Points on a hilly landscape, in no order, each with its height.
A climber steps from a point to the highest of its 2 nearest points, and stops where none of them is higher. Distance is the straight distance between rows; heights are no part of it.
Q_50: -5  -1  18  -9  -8  -6  -10  -12  -6  -19  1  -3  14  8  -7  -4  -5  -6  13  -11  h=45.2
Q_480: -18  -4  15  2  15  -4  4  31  4  17  4  15  13  8  -8  -21  -4  -12  -5  31  h=52.0
Q_965: 12  3  -15  20  -8  -6  13  -5  14  0  -11  11  5  -10  18  13  -11  -6  -16  23  h=53.2
Q_757: 12  3  2  13  -12  -5  35  1  13  -5  6  -1  2  -14  15  14  1  11  -2  7  h=13.2
Q_508: -7  -6  -2  -15  -9  23  2  -7  -30  1  -4  -18  -1  -4  15  4  -3  -4  11  -18  h=19.9
Q_882: -2  -5  -3  -11  7  22  16  22  10  13  3  -4  22  -6  4  -26  -1  7  -10  24  h=39.7
Q_379: -24  6  -17  28  -10  26  -19  -28  -4  1  15  -19  -10  -3  -12  -8  24  14  12  -15  h=43.6
Q_443: -9  -2  -3  -9  8  3  -2  -30  -5  -23  7  -19  -7  -3  0  0  20  -1  14  -23  h=54.5
Q_391: 2  6  6  -23  2  20  23  2  2  5  1  -4  17  9  10  -15  -2  4  -5  5  h=42.6
Q_489: 19  12  0  -21  8  26  28  21  -2  12  10  1  -9  2  16  -7  2  31  -1  -4  h=26.6
Q_698: -28  8  -6  11  7  -17  1  -7  -5  2  -13  14  10  6  16  4  -14  -18  1  17  h=45.8
Q_959: -4  31  -6  -4  2  -9  -9  -19  19  -14  -7  4  10  12  6  5  4  -7  -12  2  h=48.0
Q_794: -2  17  1  -11  -9  11  3  -12  -28  4  9  -15  -12  -6  32  12  5  11  11  -18  h=18.1
Q_350: 24  -11  1  5  -1  -3  9  17  26  9  1  15  8  1  -5  -5  -18  21  -11  16  h=37.2
Q_715: -11  1  11  3  -13  -13  18  20  0  8  -4  5  30  -4  -1  -9  -1  -2  6  14  h=39.4
Q_473: 18  10  2  -6  -3  30  25  18  19  6  -3  -3  -2  -4  6  8  -11  26  -13  -2  h=30.2
Q_802: 5  -21  15  1  -17  -16  -19  0  2  4  3  -3  -10  6  -25  3  -4  -5  -2  -12  h=56.4
Q_11: -25  1  -2  2  9  -7  -7  -26  -4  -2  -9  14  3  15  5  -2  0  -21  -5  2  h=48.1
Q_955: 20  -2  -2  8  -10  3  14  14  -10  -7  -4  3  23  -20  17  6  -20  23  12  15  h=28.1
Q_970: -24  9  6  13  21  -27  -18  14  -20  -3  -11  8  10  -4  -3  7  7  -30  14  10  h=4.6
Q_846: -6  -2  -31  -11  -23  27  -18  -9  0  -27  1  10  -26  3  -15  13  -1  -27  -2  -3  h=1.8
Q_834: -9  -2  -29  -3  -17  26  -9  -15  -3  -41  17  4  -32  -3  -16  6  5  -7  14  -18  h=1.3
Q_563: -14  9  -6  17  5  -2  4  -20  10  0  -10  2  5  -2  29  9  -13  -11  -9  15  h=45.9
Q_434: 11  -12  11  10  7  -15  -6  29  18  19  -1  10  6  1  -9  -11  -22  1  -7  19  h=41.6
Q_557: -2  15  8  -11  10  3  19  -4  25  -5  -10  -7  -1  12  -7  1  10  -18  -14  -6  h=54.1
Q_792: 8  5  1  -9  2  -3  -13  4  11  20  -10  -3  -15  15  -16  0  -1  -16  -25  2  h=42.5
Q_132: 0  -1  -7  -22  -9  -13  -22  -9  -6  1  -6  10  11  9  -25  -5  11  -2  -9  -12  h=54.2
Q_939: 3  -12  5  -2  10  -5  -9  19  6  25  -14  5  -1  10  -10  -7  -10  -12  -17  15  h=46.6
Q_664: -24  -6  -6  16  12  -2  -28  -31  -3  -8  4  9  -6  11  4  -5  1  -6  7  0  h=50.5
Q_942: 22  -15  0  -6  4  -21  20  -5  6  10  17  -5  -2  -2  3  -4  7  17  0  -13  h=57.3
Q_773: 8  20  0  -16  -11  12  22  1  -11  5  4  -22  -8  -5  15  8  2  12  -7  -11  h=16.4
Q_174: -6  -9  5  -9  10  8  26  -9  9  10  -1  11  -9  13  10  3  -14  10  -10  -10  h=34.2
Q_454: -8  19  19  3  13  -18  -14  20  -13  -1  -3  15  12  8  -6  6  12  -28  -1  11  h=5.0
Q_306: 9  -4  -9  10  3  -4  5  -3  -17  -3  -2  -3  13  -23  33  13  -11  24  18  -5  h=27.2
Q_194: -15  3  -27  10  2  23  -11  -32  -15  -11  16  -17  -26  -7  -7  -7  28  12  15  -22  h=46.9
Q_631: -26  8  -12  32  6  2  -31  -21  11  9  2  -5  -5  1  -11  -3  26  -4  4  -3  h=47.1
Q_616: 5  -2  -6  -20  -8  9  10  -4  4  13  -5  -2  -22  17  -20  -10  -2  1  -26  -8  h=39.3
Q_617: -6  -6  4  -3  -11  -11  -8  -17  1  5  8  0  -20  10  -13  7  -6  10  -11  -22  h=67.1
Q_295: 13  -9  3  -3  4  -11  15  -11  -6  -7  15  15  13  4  23  -5  -24  16  9  7  h=34.8
Q_42: 13  -14  15  -8  0  -5  -5  11  16  12  -4  -14  -2  4  -25  -10  -2  3  -5  -16  h=48.3
Q_851: 13  -17  1  -9  -9  -16  13  7  8  19  15  6  10  4  -11  -9  0  26  -10  -6  h=65.9
Q_813: 7  10  -2  30  -13  -13  16  30  3  -4  -11  16  4  -17  -1  10  -9  -10  2  46  h=8.3
Q_255: 6  2  -4  -22  -2  11  16  -16  -11  7  8  3  -16  15  3  -4  -10  12  -13  -14  h=36.5
Q_330: 30  13  0  -25  13  0  14  8  -10  -4  10  -26  -30  -1  -1  -8  6  20  2  -27  h=40.4
Q_419: 25  1  6  -8  4  -1  9  11  27  6  -1  -9  1  2  -14  -5  -8  12  -16  -5  h=42.7
Q_361: 9  1  12  -3  -5  -8  4  -13  -18  3  17  3  5  -4  31  11  -17  20  16  -9  h=31.5
Q_424: 8  20  11  12  18  -16  -5  28  -11  7  -7  23  12  4  4  10  -5  -18  -10  27  h=5.6
Q_484: 7  0  1  -28  13  12  24  11  -12  13  5  1  1  2  4  0  13  28  9  -21  h=24.6
Q_515: -7  -23  10  -13  -9  14  5  10  -23  10  -7  -16  14  -2  -5  -6  -1  -5  10  -8  h=21.8
Q_37: -11  -6  -15  -3  -19  6  -24  -22  -6  -25  13  4  -19  1  -22  5  10  -4  8  -18  h=0.9
Q_17: -19  -8  14  10  10  0  -17  6  -3  5  -18  1  -12  8  -7  12  -1  -39  4  -1  h=3.4
Q_903: -2  -6  2  11  18  -2  15  39  21  16  -4  13  11  -7  -2  -14  0  -7  -11  40  h=57.4
Q_523: 8  -3  4  28  -11  -5  32  16  7  -12  -6  2  11  -23  11  12  -6  0  6  26  h=10.9
Q_399: -12  26  -10  15  -2  -12  -24  -30  17  -17  7  -8  6  0  3  -3  19  -1  -5  -3  h=50.8
Q_145: 2  -22  8  -24  2  17  17  10  -9  15  2  -9  2  5  -10  -15  13  9  5  -16  h=23.3
Q_634: 36  2  6  -21  16  0  9  12  -3  11  13  -22  -22  -2  22  0  4  14  11  -15  h=35.6
Q_861: 15  -1  0  15  5  19  20  26  28  -11  -11  20  13  -6  -2  -5  -5  3  -2  39  h=42.0
Q_314: -6  -4  0  -8  -20  17  -19  -8  -4  -15  -5  2  -15  12  -15  5  -1  -33  1  -5  h=2.3
Q_198: 4  23  -3  -16  7  8  33  -1  23  -10  -8  -2  -2  8  -4  2  5  17  -15  -14  h=50.2
Q_897: -8  3  -15  8  7  -9  -16  -39  -1  -11  11  -3  6  -2  15  -8  10  2  2  -3  h=54.4
Q_192: -1  -13  5  4  11  -21  16  1  -4  -3  -1  9  15  2  12  -13  -26  -1  9  16  h=38.1
Q_487: -11  1  23  6  5  -15  -8  24  -14  11  -1  10  3  10  -4  -9  -20  -29  -1  24  h=47.2
Q_99: -4  6  -8  13  16  -16  -53  1  -5  7  -6  5  -6  -4  -15  10  22  -15  -4  -4  h=47.6
Q_878: 31  -7  -3  -1  -5  18  24  23  -7  -2  7  10  15  -19  17  -6  2  32  10  23  h=33.1
Q_180: 19  -1  0  -30  -5  7  8  4  -19  -11  16  -13  -29  2  -23  -7  9  8  4  -30  h=45.0
Q_569: 15  -3  0  3  0  31  25  21  19  -3  -21  9  9  -5  8  9  -15  14  -2  16  h=35.5
Q_580: -7  1  7  13  -11  -13  -7  0  9  10  -5  -10  3  -7  2  12  -3  -3  -7  -5  h=34.5
Q_415: -5  -16  15  6  7  -17  -7  -3  0  0  -5  5  1  11  1  -6  -22  -22  5  13  h=42.2
Q_835: 8  -8  5  -22  -12  6  -1  -6  -9  -14  3  -10  -2  5  -20  -3  11  0  8  -22  h=49.3
Q_184: 29  -2  6  -9  11  8  20  12  -8  12  10  -12  -6  -8  36  2  -7  12  14  2  h=30.3
Q_895: -6  -8  -10  7  -22  -11  -39  -14  -10  -12  10  12  -9  1  -21  7  16  -23  8  -1  h=0.5
Q_899: -1  11  -8  -18  2  0  8  -15  1  -5  -10  2  19  9  7  -6  -2  -2  -11  1  h=45.5
Q_319: -23  -2  0  14  -11  9  -24  -20  -4  -7  9  -16  -1  -9  -11  3  16  12  18  -25  h=40.6
Q_248: -26  -14  1  10  12  -9  -19  -1  -14  -12  -13  1  -1  -1  -8  1  1  -34  17  7  h=4.0
Q_886: 1  0  -16  -1  1  -15  -42  -10  2  5  -13  0  0  -2  -22  4  12  -2  -10  -14  h=50.6
Q_517: -15  -1  9  8  -3  14  -39  1  -1  -9  -8  2  -15  5  -10  19  4  -35  5  -5  h=2.9
Q_807: -5  11  3  -6  12  -3  15  -22  15  -18  -3  -19  -4  0  6  2  12  -4  -1  -20  h=58.7
Q_437: 6  -8  -7  22  17  9  15  41  21  3  -17  24  0  -9  -10  -1  -4  -5  -5  51  h=49.1
Q_941: 17  -2  -12  -15  -2  18  18  24  -5  12  11  2  24  -16  14  -18  6  27  -6  20  h=36.7
Q_593: 10  -14  5  -2  -1  -17  1  -17  0  2  16  -9  -14  -1  6  9  -3  18  0  -23  h=56.9
Q_873: -13  -4  12  -5  -10  -21  -8  5  -12  0  -3  14  23  5  -12  -7  -4  -7  9  0  h=42.3
Q_554: 10  13  -4  1  -10  2  19  -13  9  1  0  -11  -5  -5  16  10  -4  13  -17  -6  h=14.9
Q_457: -24  5  1  43  16  -11  -39  -5  2  10  3  -1  -7  -4  0  1  14  -12  8  11  h=43.7
Q_947: -19  10  3  36  -6  -11  -26  -8  5  4  -1  -8  6  -10  11  11  -4  -2  3  5  h=38.9
Q_553: -17  -11  3  9  -13  1  -23  -8  -6  1  -10  -13  2  -9  -5  8  4  -5  7  -17  h=37.3
Q_642: 2  -8  -7  -15  -13  -20  -2  -11  -10  6  3  9  12  3  -10  -8  5  18  -6  -17  h=58.1
Q_943: 6  10  6  20  2  -19  -1  22  2  2  -10  17  8  2  7  3  -28  -13  -7  38  h=6.6
Q_80: -10  3  -19  -15  4  23  -9  -21  -17  -29  3  -20  -20  -8  -5  4  25  1  19  -32  h=50.7

For each start below, name the point where the climber stops.
Q_553 => Q_807
Q_955 => Q_897
Q_846 => Q_903
Q_554 => Q_903
Q_895 => Q_903
Q_306 => Q_903
